Each row is a point on a tangle of strands that fork, close into loops and nearly touch. The rows are in no order.
Two points are linked if the straight distance between their rows is under 79.8. Some points are linked to none.
<907>: [ 23  22   3  -4 -12 -25 -19  -4  41   0  15  26  35 -35   8   4  41  28
   1  -7  15 -23   0]
<985>: [-18  -6  11   3   5  48  19   5 -12   7  18  31   6   6  -5   2 -29 -12
  18 -10 -20  -3  63]
<1775>: [ 40  21  17 -23 -14  18 -20  -6  45  15  14  -1  24 -10 -27  25  11  14
   4  -5 -12 -16  21]
<1717>: [-32 -27  15  17   6 -25  19  14  -3 -38  22  43   0 -31  -4  30  46  18
 -17   9   8 -18  21]
<1048>: [-41 -36   0   8  10   4   0  38 -17 -18 -12   3 -14   0 -16  20  37 -21
  12  35 -20  -1 -28]
<1601>: [-17 -45 -40  29  -1 -20 -46 -15 -26   2  24  25 -33  -5 -24  20  21  35
 -21 -17   3  25  27]
<2082>: [ -3  -1  11 -18 -11  -8  13   4 -11 -28  12   6   5  29  12  -1 -14  30
 -31  -1  22  31 -21]
<100>: [ 16  12  12 -29 -29  38 -28   5  44   2 -16  15  26  11  11 -19  10  16
  27   4 -31  15  18]
<819>: [ 26   6 -13  -9  -1 -38 -17   3  29  10  16 -64  -9   6 -11   5  28  29
 -12  -2 -18 -22 -29]
<1633>: [ -3  -8 -17   5   1  17   7 -12  -9   5 -39 -35 -25  -3  -5  38 -13 -55
  -3  -9 -25 -14  16]
<1126>: [-11 -14 -21   7 -23  10  -4 -15  23 -21  -7 -17  -5 -56 -13  26  33   3
  -8   9 -45 -27   3]
<1352>: [ -4  17  20 -13   4  17   0 -17  25   7  -8   8  22 -39  21 -43   2  -6
  41  19 -38 -24   6]
<1958>: [ 21   5  -6  15  -4  55 -21  16 -32   8 -20  29   0   4 -26  -9 -20  23
   6  11  -6 -14  41]
<531>: [-14 -13  -4   6 -18  33 -16  21  -7   1  -2  43  -2  56  17 -10   1  10
  18 -11 -18  28  58]
<1804>: [  8  -8   3  22  29 -40  -2  47 -16  10  -1 -35 -19  12   7  -7  22  -7
   1  13  -3 -17 -29]
<1175>: [ 17  11  29 -25  10  26   7 -18 -18  -2  16  17  13   4  -8  23 -33  25
 -20 -21  13  -4  35]
<1442>: [-13 -13   0  22  27   5 -41  16  17  25   5  40  10 -27   8   4  30  -4
  28 -21 -20 -30  55]
<515>: [-27 -16 -39  39   4 -11  -9  -2   5  -5 -21  23 -21 -20  14 -32  34 -17
  20   8  -9   2   0]
<1167>: [ 29  27  55  -3   2  -7  20  -2 -27 -16 -12   8  21 -13  23 -23 -61  -1
  -9   6  30 -21   5]
<1095>: [-36 -19   9  -5  -2 -34  -5   2  13 -22   8  35 -11  -8  27  13  44  20
  -3 -13   7   2  18]
<1840>: [  5 -15 -38  16 -39  10 -23  -9 -22 -16   5  -4  -6  -5 -10  -7 -21  28
 -26  -4  -8  28   3]
<804>: [  8  -3   2  -7  52   1  -8  -5  -6  19  22 -21  11  20  11   0 -13   0
  -9 -16  15  19 -51]
<171>: [-27  -6  26 -18  16 -38  37  -7  12   9  16  -5 -19  19  51  29  38   3
   2 -10   6 -21 -21]
<1726>: [-20 -19 -38  31   5  -5  36 -28 -25  -4 -21  -1 -28   3   8   5 -36 -55
   2  -4  12  10 -10]
<997>: [  8  -2 -19  10   3  64  -7  19 -30   4 -30   6  -1  -1 -47   8 -12 -16
   2  12  -7  -1  24]
<1157>: [-52 -46  -5   7 -21 -11 -10  46 -14 -27   2   3 -16  16 -14  14  34 -32
   6  29 -31  30 -10]
<80>: [ 22  10 -12  -4  30   4 -16 -11 -19  20   0 -58 -19   4 -22 -22  -1  36
 -18  13 -18 -38  -5]
<1625>: [  8  18 -21   2  -7  -8 -13 -15  44  24 -25  -9  -3   0  29 -13  49   0
  24   2 -15 -11 -22]
<870>: [ -8   5 -13  29   4   3  13 -45  26  10 -35  39 -21  -5  22  19  -6 -32
   5 -17  23 -10  38]
<1138>: [ 44  24   7   2  -1  -9   0   0   7   6  20   4  23  10 -19 -32 -33  25
   7  -1  27 -10   0]
<1160>: [-23 -12  17   9  56  28  11   9 -32  -4 -21  21   3  -5   7  -9  -7 -50
  43   8  -8 -14   7]
<1310>: [-33 -19 -17  12   0  -6   9  23 -43   2 -18 -24 -37  47  10 -30 -34 -12
 -22  12  -3  30   6]
<2143>: [  0  -9  -2  -9 -28  12 -16  24  25 -24 -22 -10  19  -6 -10  14  27  -3
 -10  17 -20   7 -26]
<1013>: [  1  -9  -6  13 -34 -42  15  33  -1 -11  23 -48 -16 -11 -16  14  14   3
 -23  16  -8 -12 -14]
<1719>: [ 21  19  -9 -15 -15 -21  -8 -10  25   6  18   6   3  30  28 -19  -3  30
   2 -18   8  12  19]
<1343>: [ 35  34 -14 -14  14  31  -6 -42   9  29 -31 -25   8 -13 -18 -29 -34 -13
  16  12  -6 -24 -20]
<2217>: [-64 -46  -3  -2  -6  -7  18  10 -10 -36   0  23 -24  23  11   4  11 -17
   4  16 -26  36  -6]
<270>: [-22 -35 -32  19   6 -29 -26 -29 -20  12  14   6 -57   0 -33  42  14   5
 -28   0   9  23   2]
<418>: [ -5   5   0 -30 -35  24  11 -47  19 -23  -7  -8  20  -5  10  -4 -13  19
 -19  -3 -22  15 -12]
<1350>: [ 25  30  35   2  10  10 -24 -27  30  45  10  60  20 -32 -12  15 -24  -8
  23 -30  38   5  30]
<1009>: [ 14  -2  38 -10   6  21 -32  33  28   8  12  39  44 -10  -1  28  13  -3
  19 -13   3   6  13]
<2049>: [-14  -8 -30  10  10   5  21  14  -9  -2   1 -25 -12   1 -22 -26  23 -14
   7  23  -6  11 -33]
<2044>: [ 17   5  31  -1  26  34 -40  31  11  31  -3  29  27   3  -8   5  11 -22
  42  -4  -2   2   9]
<156>: [  7   2   5 -38 -17   6  -9  -2  -8 -17  19 -27 -18  22 -27  21  13  62
 -37  -2 -23 -10  36]
<971>: [-29 -33 -40  35   8 -27 -30 -36   9   2  15  35 -20 -29  -2  18  32  16
 -15 -33  10   7  27]
<2123>: [ 21   8   5 -22   8  53 -28  23   3   3 -12 -16  22  -2 -38 -18   6  13
   8  24 -35 -12  -5]
<815>: [-34 -18  -4   4  -2  20 -16   3  -4  -1  -3  58 -26  41  13   2  25  20
   2  -7  -7   8  65]
<2192>: [-36 -21 -48   3   7  -5  10 -13 -10   7  -9 -12 -32  34  12 -16   7 -50
  19   0  -5  40 -28]
<675>: [-10   3 -15   3  -9   7  30  20   7 -12  15   5   0   7 -29 -24  40   9
   0  36  -2  24 -38]
<984>: [-14  17   7 -16  14 -17  24  -7  -3  17 -14 -22 -57  52   1  13  28  13
 -17  26   8  -1  -9]
<103>: [ 12  22  27  -5 -17 -21   9   6   7 -21 -25  -6   9   0  43 -55   6  27
  10  28  -8 -24 -14]
<307>: [-16  -1  15  10  30 -15  45  -7 -21  -2   7   7 -36  20   0  26  -7 -13
 -27   5  40   4 -11]
<1451>: [ 10  11   0  12  13 -31 -12  24  -6   5   5 -16 -36  15  -6 -19  50  34
  -6  26   3 -12 -20]
<655>: [ 27  21  15   9 -22 -41  27  10  12 -12   0   7  13  26  20  15  -3  -4
 -14  -7  60  22 -28]
<564>: [ -2  10   8 -34  -2   0  42 -28  14 -19  50   3  34  -4   9 -11  -9  25
 -11 -11   4  15 -28]
<39>: [  6   6   1 -13  24  -3   5   2  -5  11  -4 -30  -4  35 -13  31   0   3
 -28  -6  16  26 -44]
<2063>: [ -2   2 -24 -10  -7 -18  -1   4  11  14   2 -58   3  32  24 -23 -21  -7
  -1 -12 -21  19 -30]
<1546>: [  9 -17 -10  13  16  -8 -14 -26 -11  -9  28   4   1 -37  -9  36   2  22
 -24 -27   9  -6   7]
<2018>: [-12  -8 -25  -7  -7  19 -21 -47  18 -14 -11   8   5 -47   0   2  30  29
  -6   5 -25  -6 -10]
<1629>: [ -5 -14 -13  -8 -11 -12 -35 -39  14 -39   3  11  21 -47  18  15  26  43
 -20 -16 -12   0  -5]
<2202>: [-24 -11  11  25  16  15  31  11 -14 -34 -12  47   5 -20  -2  -8  18 -17
  12  29  16  -7 -13]
<1608>: [ 13  -2 -20  10  20  22  -1   4  14  27  15  -3  24 -19 -21  14  22 -33
  24  -4   0  -4 -33]
<1652>: [ 18   9  31 -23  39  -9 -13  -6 -18  10  35  22   7  16   8  14 -12  37
  -3 -34  33   0  28]
<84>: [-23 -20  -5   6   5 -28  18 -27  -9  -4  11  13 -39   4 -11  45  16   0
 -29   8  27  28 -23]
<1179>: [ 15 -10 -19  47 -37   5  -5  18  -5 -16   1  11   7 -15  -4   7 -25 -17
  -3 -13   7   9  26]
<1082>: [ -2  -6 -29  25  29  18  31  26 -16   8   8  -2   0 -22 -28   2  24 -59
  35   7   7 -16 -19]
<1574>: [ -2  19   9   5   8  25  38  20 -11  -3 -15  -8  21  -1   0 -32 -23 -44
  18  27   0  -4 -21]
<306>: [-14  -3 -39   0 -18  21 -21 -49  33   6  -3  27  15   0  23 -19  10   3
  14 -20 -15  34  12]
<983>: [ -9  -5 -17  -9 -33 -30  -5 -23  24 -36  14  18  13 -32   1  19  42  37
 -26  -3  15  17 -21]
<756>: [-14  -9  13   4  21   6  30  39   4  17  23 -25  16  15  -5  46   2 -53
   1 -12   1   8 -24]
<462>: [  8   3 -16  29   9  13   2 -39  -5  13 -31  23 -22 -23   9 -13 -11 -22
  17  -5   2 -22  34]
<1881>: [-12 -11   4  19  26  -5  -7  21 -35   2 -18   1 -29  30  19 -23  -6 -12
   9   3  -8   7  12]
<1159>: [-22 -26 -46   2 -12   1  -4 -21   4   6  31 -23 -32  -3 -19  18   9  18
 -20 -15 -41  10  41]
<943>: [-20  -7  18 -12  40  16  14  39 -18  17 -16 -28   3  37  -1  36   0 -51
  -2   1   8  13 -30]
<957>: [  0  17  44  -7   3  29  19  48  17   5  -5   7  24   1 -10   5  17 -23
  31  28 -20 -28  25]
<2185>: [ 12   0   3   5  -5 -17  12  22 -25 -24  51  17  21   5  -7 -12 -11  32
 -10 -19  30  14  31]
<1618>: [ 30  29  41  -5  -6   1  -1 -22 -32  -5  -5  24   8 -27   7 -29 -64  35
  -2   0  28 -33  43]
<1866>: [-23  22 -28  23   7 -12  34 -35  34  21  11  15 -12 -42   5 -25  36   7
  -5  -2  -4 -36  38]
<1358>: [ 15   9  15 -22 -21  43  -7  -9  42  20  28  16  53 -35 -16 -17 -20 -19
  48  -3 -25  14   6]
<763>: [ -9  -2   4   2  22  10  32   6 -14  13 -40 -39 -15  -2   3  29 -23 -77
  11  -4  -8 -35  -2]
<1319>: [-15   1   5  17  -8  -2  35 -32  12 -11 -14  47 -23   5  14  30   6 -14
 -18 -10  28   9  19]
<1662>: [ 19  21 -13  28   6   7  25 -12  -1  16 -34  -2 -30   6   1   2  -6 -31
   0  10  20 -16   4]
<1089>: [  2  17  10 -36  -2  45 -30 -12  42  30  15  25  36   6  -4  -6   0   2
  37 -15 -25  21  21]
<374>: [ 24  14  41 -37  33   1 -20 -15   8  18  21  12  21   8  19  -9 -10  28
  15 -26  10  -4   8]
<810>: [  4  11  -3 -16   1  35  -6  15  -5   1 -26 -31 -11  19 -38  -7  15   9
 -13  23 -32 -10   0]
<2119>: [ 15  24  39  -4 -14  10  42  11  -6  -3 -11  -2  30  -5  16 -32 -54 -30
  11  19  17 -18 -16]
<1708>: [ 14   9   7 -17 -23 -51   6  -6 -19 -36   7 -19  -1  11  33 -19 -23  40
 -24 -15  27  12  -7]
<681>: [ 29  21  23 -32 -10 -26  12  -1   8  -4   2 -37  19  20  10  24 -21  11
 -27 -18  20 -10 -21]
<505>: [ -3   8 -29  -8   4  15 -12  26  -6  14 -20 -55  12  20   3 -22 -12 -37
   7   4 -17   2 -28]
<1238>: [ -9  18  23 -12 -16 -10  21 -33  48  20   2  16  33 -56  39 -21   4 -15
  41  -3 -13 -27   4]
<703>: [ -5   0   2 -23  -8  46   8   7  16  -1   0  -8  46   6  -4   9 -22 -41
   8  -3 -15  30 -28]
<1884>: [ 22  26  10 -10  13  49 -17 -34   2  22 -36  34   9 -25 -11 -31 -13   3
  27  27   3  -8  13]
<166>: [-20   0 -13 -13 -19 -20  16  11  -7   2 -12 -58  -8  -1 -25   7  14  -6
 -26  35   1  -1 -69]
<1324>: [ 20  14  15 -37   0   6 -10  21 -11   5   8 -34  -6  45 -19  -8 -10  57
 -24   1 -12 -20  20]
<1444>: [-26   2  -9 -17 -21 -57  23 -28   0   4   0 -42 -58  14  25  14  14   3
 -30  19  -5   2 -30]
<1316>: [ 13   1  -5  -6  10  26 -35  25  29  25  -9   6  32  -7   2   4  30 -33
  49 -11 -11  14 -29]
<785>: [ -1 -13   9  -1  16  27 -13   1 -21  14  11  -3  35   4  14 -19 -56 -18
  16 -23 -10  28  -8]
<535>: [ -5 -27  -9  17 -24 -21 -13  11   4 -34  22   9  21 -16  18   5   6   6
  -6 -19  -3  29  -8]
<1194>: [ 28   9   6 -11   7  14 -31  21 -14   1  -2   3  -6  32 -17 -20   3  62
 -11   7  -2 -10  29]
<928>: [  4   3  20   1  30  21  16   0 -28  -4  -7 -14  -5 -14  -6  23 -27 -18
 -25   3   3 -16 -10]
<1234>: [ 28  24  15   8  -5 -19  27  33  17  13   7  -4  22  38  20 -11 -19 -12
   7  -1  40  19 -25]
<149>: [  8  12 -18 -19 -17  27   7 -27  27   5  -7 -10  22  13  -5   9  -4  -7
  -2   0  -8  29 -42]
<1562>: [-29 -23   2  13  27  -2  12  33 -14  -4 -30  14 -30  24   9   8  29 -35
  18  18   1   3  -8]
<1473>: [-33 -16 -33 -11 -16 -32   8 -36  16  -5  32 -14 -31   4   9  12  26  19
 -13 -20 -18  17  12]
<1983>: [ 17  14  28  -5  14  -2  -8 -26  24  20  14  50  24 -12  31  18 -19 -15
  18 -35  37  22   8]
<1517>: [-23 -23 -41  30 -17 -37 -33   7  15   8 -26   8 -33   8  19 -13  60  -8
  27  16 -12  19 -15]
<1619>: [ 13  -8  11  21  27   2  -1 -12  -5   2  -1  28  11  -6  14  30 -24 -26
   3 -33  30  15 -16]
<212>: [ 29  17  -3  -3  -5  38 -46 -18   9  27 -24  27  31 -44 -30 -48 -32   1
  48  10  -2   3  -1]
<2237>: [-25 -17 -17  -3  15 -34 -13   4 -29   8  -6 -67 -23  -4 -17   9  -4  -6
 -39  12   3  14 -64]
<1087>: [ 19  13  34  22  22 -45  16  43 -16   1   7 -20  -9  16  24   8  10  -7
  -4  -1  23 -22 -18]
<1285>: [  4   4  -3  -6  -6  20  -9   1   5 -10 -12  25   0  35  -1 -16   6  21
  -8  11  14  30  -6]
<1531>: [-15 -23   9  33  44  24   9   1 -34 -22 -18  48  -5 -18  -1 -11  -8 -23
  20  12   4 -10   7]
<739>: [-42 -37 -39   9  22 -25   9 -36   4   5  28   2 -31  12  19   7   8 -12
   7 -32 -11  15   7]
<456>: [  0 -27  -7   7  -3  -5 -16   5 -23 -22  28  -9  -7 -26 -35  45  10  24
 -37 -16 -13  -7  23]
<269>: [ -2 -19 -10  16   1   9 -20   7  16  -3   5   5   8 -39  -5  19  22 -12
  14  -9 -32 -20  27]
<1788>: [  8  -2 -14  43  -1 -29  13  -2 -10  10 -26  -4 -33  -3  -6  29   8 -33
  -9  12  34  -4 -26]
<545>: [ 24 -10  -3 -11 -32  -9  -6  10   5 -29  23 -13  18 -16 -44  52   7  23
 -42 -12   9   6  -1]
<597>: [-24 -16 -20  18  23  -5 -20 -17   6  -2  -1  32  -5   3  24 -36  33  13
  17  -6  -3  18  -4]
<493>: [  9   6   5  24  -9 -56  15  10   9  -9  15  16  -5   6  25  30  28 -11
  -7  -8  52   5 -24]
<1164>: [ 57  19  50 -61  -8  -6 -38   0   2   6  11   1  48  15 -27   2 -45  52
  10 -28  26 -28  -5]
<218>: [-14 -12  22 -13  -2   1  11  24 -22 -19  12  -9  13  24  17   9 -29   1
 -20 -11  -1  15   7]
<963>: [-19  -8  22  -2  -4  -8  17  50 -25 -15   4 -30 -13  36 -10   6 -12  -6
 -30  19   2   3   4]
<1189>: [  3   7  15 -29 -12  13  22   3   8 -25  28  -5   6  -7 -24  18  17  41
 -23   3 -11 -21  35]
<253>: [ -1   8   2 -16   9  33   1 -31  -2   1 -15 -31   4 -29  -7  -4 -15  -1
  -1   5 -48 -32   4]
<859>: [-26  -3  -6   0 -25 -28  -6  32 -19 -11 -34 -41 -28   7 -21 -11  10  -2
 -23  56   0  10 -53]
<1800>: [ 40  24   6  -6 -26  38 -17  -2  11   0  -7  23  40 -23 -47 -54 -33  20
  28  24  -4 -14  -1]
<579>: [-15  -3  13   2  30 -45  15   1   0  14  -7 -11 -33  39  51  13  24 -17
  11  -7  11   5 -43]
<2031>: [  9 -11   8  20  28   7   8  15  -1  17  22  12  16   7  -7  40 -10 -43
  11 -25   9  12   7]
<159>: [ -7  -6 -17  15 -14  11  21 -18  -6 -14  36   2  10 -35  -6 -26 -13  21
  -5 -10 -22 -18  45]
<593>: [-17   8  -7 -14   5 -35  26   0   2  14  15 -48 -39  26   8  -3  20  10
 -14  13 -14  -4 -16]
<297>: [ -8 -28 -19  10   2 -15 -15   1 -41   8  -1 -39 -34  11 -11  36 -38 -17
 -33 -21 -15   5  11]
<73>: [ 17  14   5 -13   7 -22  -5  16  -9   3  19 -50 -13   8  -2 -31  -4  41
  -7  -5 -22 -38  16]
<54>: [ 23  11  16 -20 -12  43   0  17  29  15  15  11  57 -25 -30  16 -14 -31
  27   2  -5  10 -18]
<498>: [ 11 -21   4 -14   0 -26 -49   8 -23 -19  11 -20  -6  25   4  20   4  46
 -32 -18   8  25 -16]
<1140>: [-17 -29 -19  25   9 -16  -9 -42   0 -13  10  30  -2 -39  20  34   0  -8
 -16 -37  16  -5  23]
<1873>: [ 27  14  23  -6 -11  16 -36  11 -12   2 -25  -4  40  -8   9 -40 -71   0
  14   0  -3  -3  -9]
<168>: [  8  12 -13  13  -6 -12   0  28  28  -2  18  22 -12  12 -26 -16  60  35
   0  25  14   6 -15]
<1827>: [ 42  10  40  -8  -6   4 -35  31  12  -7  20  25  43 -18 -20  22  -5  17
   7 -13  22  -1   6]
<1522>: [-25 -15   5  10  46  12  17  45 -40  -1 -40   4 -18  21   4  -9   9 -64
  33  17   4 -15  -2]
<2014>: [  2  19  14 -13 -19 -22  33  -6  -6 -36  -1   3 -13  -6  23 -39   8  42
  -6  21   1 -24   1]
<2127>: [  5  21  -7   5 -11  -9  29 -29   9 -10   0  13 -20  -2   4 -39  10  35
 -15  19  12 -16  27]
<388>: [-17 -18   5  -8   1   0 -24  -7  -3 -19   9  45  -6   9  17   7  20  42
 -11 -20   5  18  39]
<651>: [  8   3  23  23   9 -20   4  12 -21 -17 -15   7  -6 -12  38 -55  -5   5
  22  17  -6 -22  12]
<1870>: [ 29  25  54 -68   3  -1 -12 -17  16  11  24  13  29   8  -2 -17 -29  49
  24 -16   6 -20   5]
<385>: [ 19 -11 -30   0 -22 -15 -49  10  -1  -8   4 -29  -9   6 -28  -4   9  39
 -23  -4  -8  14 -14]
<292>: [ 25  13 -22 -16   3  -2  -1 -27  18   8  13 -45 -15  -2 -29   3  25  39
 -18   8 -20 -26 -15]
<783>: [ -4  -5 -39  21 -21 -24 -22  -7  38  18 -25   1 -20  -6  11  24  51 -17
   5  -5  -4   4 -10]
<1577>: [ 19  29  28 -14   4  17 -39 -25  32  56  -2  41   2 -34 -10 -17 -19   4
  48 -13   7  -7  33]
<436>: [-25 -16 -28  17  21 -47   1   5 -11   8  -9 -15 -48  39  27 -21  17 -25
  19   4   9  24 -29]
<1628>: [ 30  23  53  -9  16   9  17 -13  17  22  -5   9  16 -26   0  46 -11 -14
   0  -2  24 -27 -21]
<1736>: [ -5  -6  15 -10   1   3  33   1   7 -18  27 -16   5 -27 -27  19  26  22
 -18  13  -6 -23 -10]
<1474>: [ 24  16  -1  -2 -18 -30 -30   2  22 -21  34  29  48 -39  -3 -32  21  51
  13 -16  11 -18  31]
<1241>: [ 18   6   4  22  17   4  -8   2 -35  -6 -17 -16 -14 -17   1 -51 -16   9
   7  18 -16 -29  12]
<1162>: [ -3  -3 -17  29  24  24  35  20 -38 -10 -17  -7   0 -16 -22 -25  -3 -59
  19  25  17  -8 -32]
<1287>: [-42 -29  -5   7 -37   2   1  28 -12 -29  -5  26 -26  36   7 -28   9   4
  -1  27 -18  39  21]
<1978>: [ 29  26  28   8  -7 -24   8   3  26  12  -6  42  19 -31  16  23  33   5
   4   3  40 -30   2]
<959>: [ 30  22  -5 -19  16  52 -31 -28 -16  22 -60  -1   6   0 -14 -26 -23  -6
  14   9   1  -8 -15]
<326>: [ -6  26 -25  19  -9  16  19 -37  24  12  -2  28 -17 -26 -24 -21  13  14
  -8  15  -3 -27  50]
<1286>: [ 13  15 -24 -20  17  28  -7 -64   2  19 -22 -41  -3 -19  -1 -26 -20   8
   8   1 -35 -19 -14]
<723>: [ -2 -13 -26  18 -10  41 -21 -29  12  -7  -2  42  23 -26  -2 -32   0   1
  23  -2  -8  16  16]
<1489>: [ 14   3  22  13  28 -58   3  17  -5  -1  24  16  -4  -1  32  18  23   8
  -3 -19  43 -15  -3]
<1392>: [-49  -9  -2   2 -20 -22  21  28 -13  -1 -37 -28 -26  27  -1  31   6 -54
 -17  31  -3  18 -47]
<1871>: [  0 -11 -12  20  -8  -5 -17  10  -6   0 -27 -31 -17  -2   5  22 -17 -28
 -17 -11 -21   3   4]
<2074>: [ 19  12  -9 -21 -40 -51  -2  21  20  -8  13 -55 -21   9 -22  16  13  32
 -24   9  -7 -15  -8]
<490>: [ 18  20  45 -13 -20  -9  15  16  16  -3   3  -4  30 -11  35 -10 -34 -28
  25   1  -4 -21   1]
<1688>: [ -8  -3 -24 -14  -1 -14 -11 -41  37  12  17  17   5  15  41   0  23  23
   4 -33   7  29   3]
<1422>: [ 30  12  -8 -11 -32  30 -40  12  22   9 -38  -8  18  25  10 -25 -19   8
  18   0 -23   4  14]
<27>: [ 25  18  28 -23 -10  14   1 -23 -46 -12   3  22   4   2   4  -2 -43  60
 -18 -14  18 -29  57]
<1078>: [-15  -7 -39  21  -8  -4  -6 -23  18  19   9   7 -44  -5 -27  21  31   5
 -19  -9 -12 -12  57]
<1869>: [-25 -10 -21   9 -31  41  -2  33 -17 -11 -24  23 -15  42   2 -24  -2  -9
   6  18 -18  38  36]
<1011>: [-24  -2 -16  17   8  11  17  10 -40  11   1 -31  -1  30   7 -19 -63 -20
 -28 -11  14  22  -1]
<121>: [-14  -6   4 -25   7   8 -12   1 -15   8  -4 -33 -29  46 -13  34  -8  22
 -36  -1  -4  26  -8]
<635>: [ -8  19  14  -8 -16   4   6 -15  35   1  11  54  21 -18  20 -17   3  12
   8 -11   9   1  54]
<1416>: [ -1  -1  13  -2  17  29 -13 -11 -10  -5  -7  -9  17 -30  10 -38 -16   9
  18  14 -34 -16   3]
<770>: [-42 -12  -9 -10   8   2   7  41 -24  11 -22 -41 -29  42 -18  27  -1 -48
 -18  20   6  22 -26]
<752>: [  7   8  15 -14  25  43  -3  43   9  20   6 -16  22  -9 -32 -14  28 -23
  41  21 -33 -23  -2]
<2151>: [-19 -24 -27  19  10 -17  -6  10 -42   4   6 -56 -28   3 -27   8 -35 -10
 -37  -8   6  17 -27]
<88>: [-21   2  -4 -12  14  17  18  -9 -10  11 -11   2 -39  49 -10  30  14  -1
 -14   8  -2  21   8]
<1261>: [  3  -7 -20  19  11  11  23 -13 -27  13  -7 -26   1  13   9   3 -64 -59
  -9 -28  11  15  -8]
<1842>: [  7   4  -6   1 -20 -18 -17   6 -10 -32  37  38  27 -14  -3 -24   5  58
   3 -16  23  -2  47]
<602>: [ 17  11  -4  -5   1 -10   5 -19  22  20   3 -23  -3  22  29 -23 -11  -5
  12 -10 -15   1   3]
<1696>: [ -1   9 -35   8  23   8   3 -18   7  28 -16 -23 -24   1  -2 -14  38 -17
  17  10 -13  -5 -30]
<429>: [ 23  32  33 -24 -10 -17  31  22  24   7  27 -11  40  18  25 -20 -27   3
  18  -8   8  -3 -12]
<1210>: [  7  25  30 -26   8 -24  39 -11  24  14  15 -29  -1  18  24  25   9  10
  -6  -9   6 -21 -17]
<2126>: [-25 -37 -34   4  15 -15  -3  -7 -20  12  25 -51 -40  12 -10  22  -7 -13
 -10 -13 -45   5  12]
<1428>: [-20  -2   1 -12 -39 -54   7 -11   3 -16 -23 -37 -26  21  43  -8  -3   6
 -24  16  -4  17 -23]
<2191>: [ 26 -10 -28   8  -8  36 -41 -12  -9   3  -4  15  33 -13 -13 -26 -16  21
  15 -10 -14  23 -15]
<1056>: [-44 -34 -28  28  -6 -27  34 -17 -17 -16 -14  20 -45  -9  -5  22  -4 -42
  -2  16   9   6 -12]
<335>: [ -1 -12  -6  25   9  15   3   3 -19   1  23  19  35 -20   8 -42 -45 -39
  34 -11   0  18  -5]
<328>: [-13  -1  -9  -4  11  49  18  21 -35  -4  -7 -25 -17   8 -42  -2  -6 -13
 -13  21 -23 -11  13]
<1645>: [-14  -9  26   0  10  -9  29  -2   8 -27  30  26  21 -56  -9  22  30  11
 -11   2   3 -31   6]
<625>: [ -5  12  44 -26  -6  41  27  26   5  -4   8  14  24   4  -7 -11 -24  -9
  19  12 -24  -7  40]
<465>: [ 52  25  33 -42  -9 -19 -19   2   4  -7  10 -24  33  13 -12  25 -44  27
 -17 -34  32 -26  -8]
<233>: [ -1 -22 -39  51  -1   4   4   7 -20  -3   7  12   2 -11  -5 -27 -21 -31
  23 -11  -5  12  22]
<1689>: [-32   1   4   9 -28 -21  25  37 -14 -14 -37 -28 -16  27  13 -14   6 -26
 -11  48   4  13 -49]
<363>: [ 28  14   2  13  19  32 -16  18 -38  20 -23  11 -19  37 -34 -24 -10  35
  -8  20  13  -7  19]
<1254>: [ 16 -22 -25  16 -17   1 -30  -7  -8 -25  14  -1  32 -26   0 -13 -17  15
  -9 -19 -17  28 -13]
<665>: [ 37  14  22   1 -27  10 -21  -5  -3 -13 -17  20  35 -34   7 -48 -36  19
  21  15   5 -16  12]
<768>: [  9  12  26  -2 -12   0  26  -5  36   6   0  22  22 -18   6  50  34 -12
   1   3  22 -20 -17]
<63>: [-10 -16 -17  41   2 -57  17 -14  13   4   3  13 -26 -13  24  30  21 -30
  10 -10  24  -1 -23]
<1729>: [ 10   9   6 -13 -40 -50   5 -12   6 -31  -1 -33  -4   2  50 -11 -15  10
 -12 -14   0  -3 -16]
<1147>: [ 42  31  45   2 -10 -12 -12  15  15   2   6  46  33 -30   0   6  -2  14
  13   1  42 -20  25]
<1942>: [  1  19  31  -5   0  -2  54  -5   4 -11   0  24 -14  27  10  43 -10 -12
 -24  -6  36  14  11]
<1036>: [-16   3  38  -8  19  -4  27  38 -30 -11  -9 -37 -10   9 -11  24  -9 -11
 -40  17  14 -21 -24]
<1348>: [-10  31  -8  -2 -18 -26  21 -42  55  16  16  29  21 -53  24 -25  20  11
   8 -19  -3 -42  24]
<315>: [-46 -33 -19  31  23  -5  42  -6 -26 -22 -18  36 -23 -15  -4  -7  20 -32
  13  29  18   8 -35]
<627>: [ -4 -39   4   8  -5 -31 -38  22 -14 -19   5  -7   0   7  12  41   5   7
 -19 -22   0  19 -18]
<428>: [ 20  17  25 -16  15  25  15 -11  -3  10   7  -2  22  -2 -17  23 -39  -6
 -15  -4  21  -6  -4]
<676>: [ 21  23  -3 -25 -13  33 -24  25  11  12 -36 -30  35  26   1 -27 -31 -29
  22   8 -13   8 -12]
<144>: [ -7  -4  -3 -22 -41 -20   3 -20   1 -36  15   5  -3 -14 -20  52  20  30
 -48   0  23  31 -15]
<2047>: [-15 -16 -38  -5 -27  42  -1  -2   2  -6   8 -27  14   1 -23   8  -3 -19
   1  -4 -38  27  14]
<2141>: [-31 -19 -41  17  -8 -10  10 -39  -6  18  -2   5 -69   6 -23  34  10  -8
 -16  -2   5  11  30]
<860>: [  1   8  23   1  26  27 -38   2  22  40   4  49  15 -26  -5   2  11 -10
  40 -13  -6 -14  51]
<1402>: [  8  -6   5  -4  -3  10 -22  13  -6  -5  -6 -11  44   3  36 -35 -48 -12
  12  -8  -6  24 -31]

How many points has the smallest loop of links through each point below? Write 0 if it is on no loop.
<27> => 18
<103> => 11
<1160> => 12
<385> => 6
<1489> => 0
<73> => 0

A fork is a point with three links, a tip a point with one. Leave the first point through the second and follow the links. Name the first fork or tip that comes.
<1531> / <2202> => <1562>
<505> / <676> => <418>
<985> / <625> => <1324>
<1238> / <1348> => <1416>

A tip is a point with one link. Name the tips that can be reached along the links from each point below, in the order of the rows.
<665> => <1179>
<627> => <418>
<1717> => <985>, <1013>
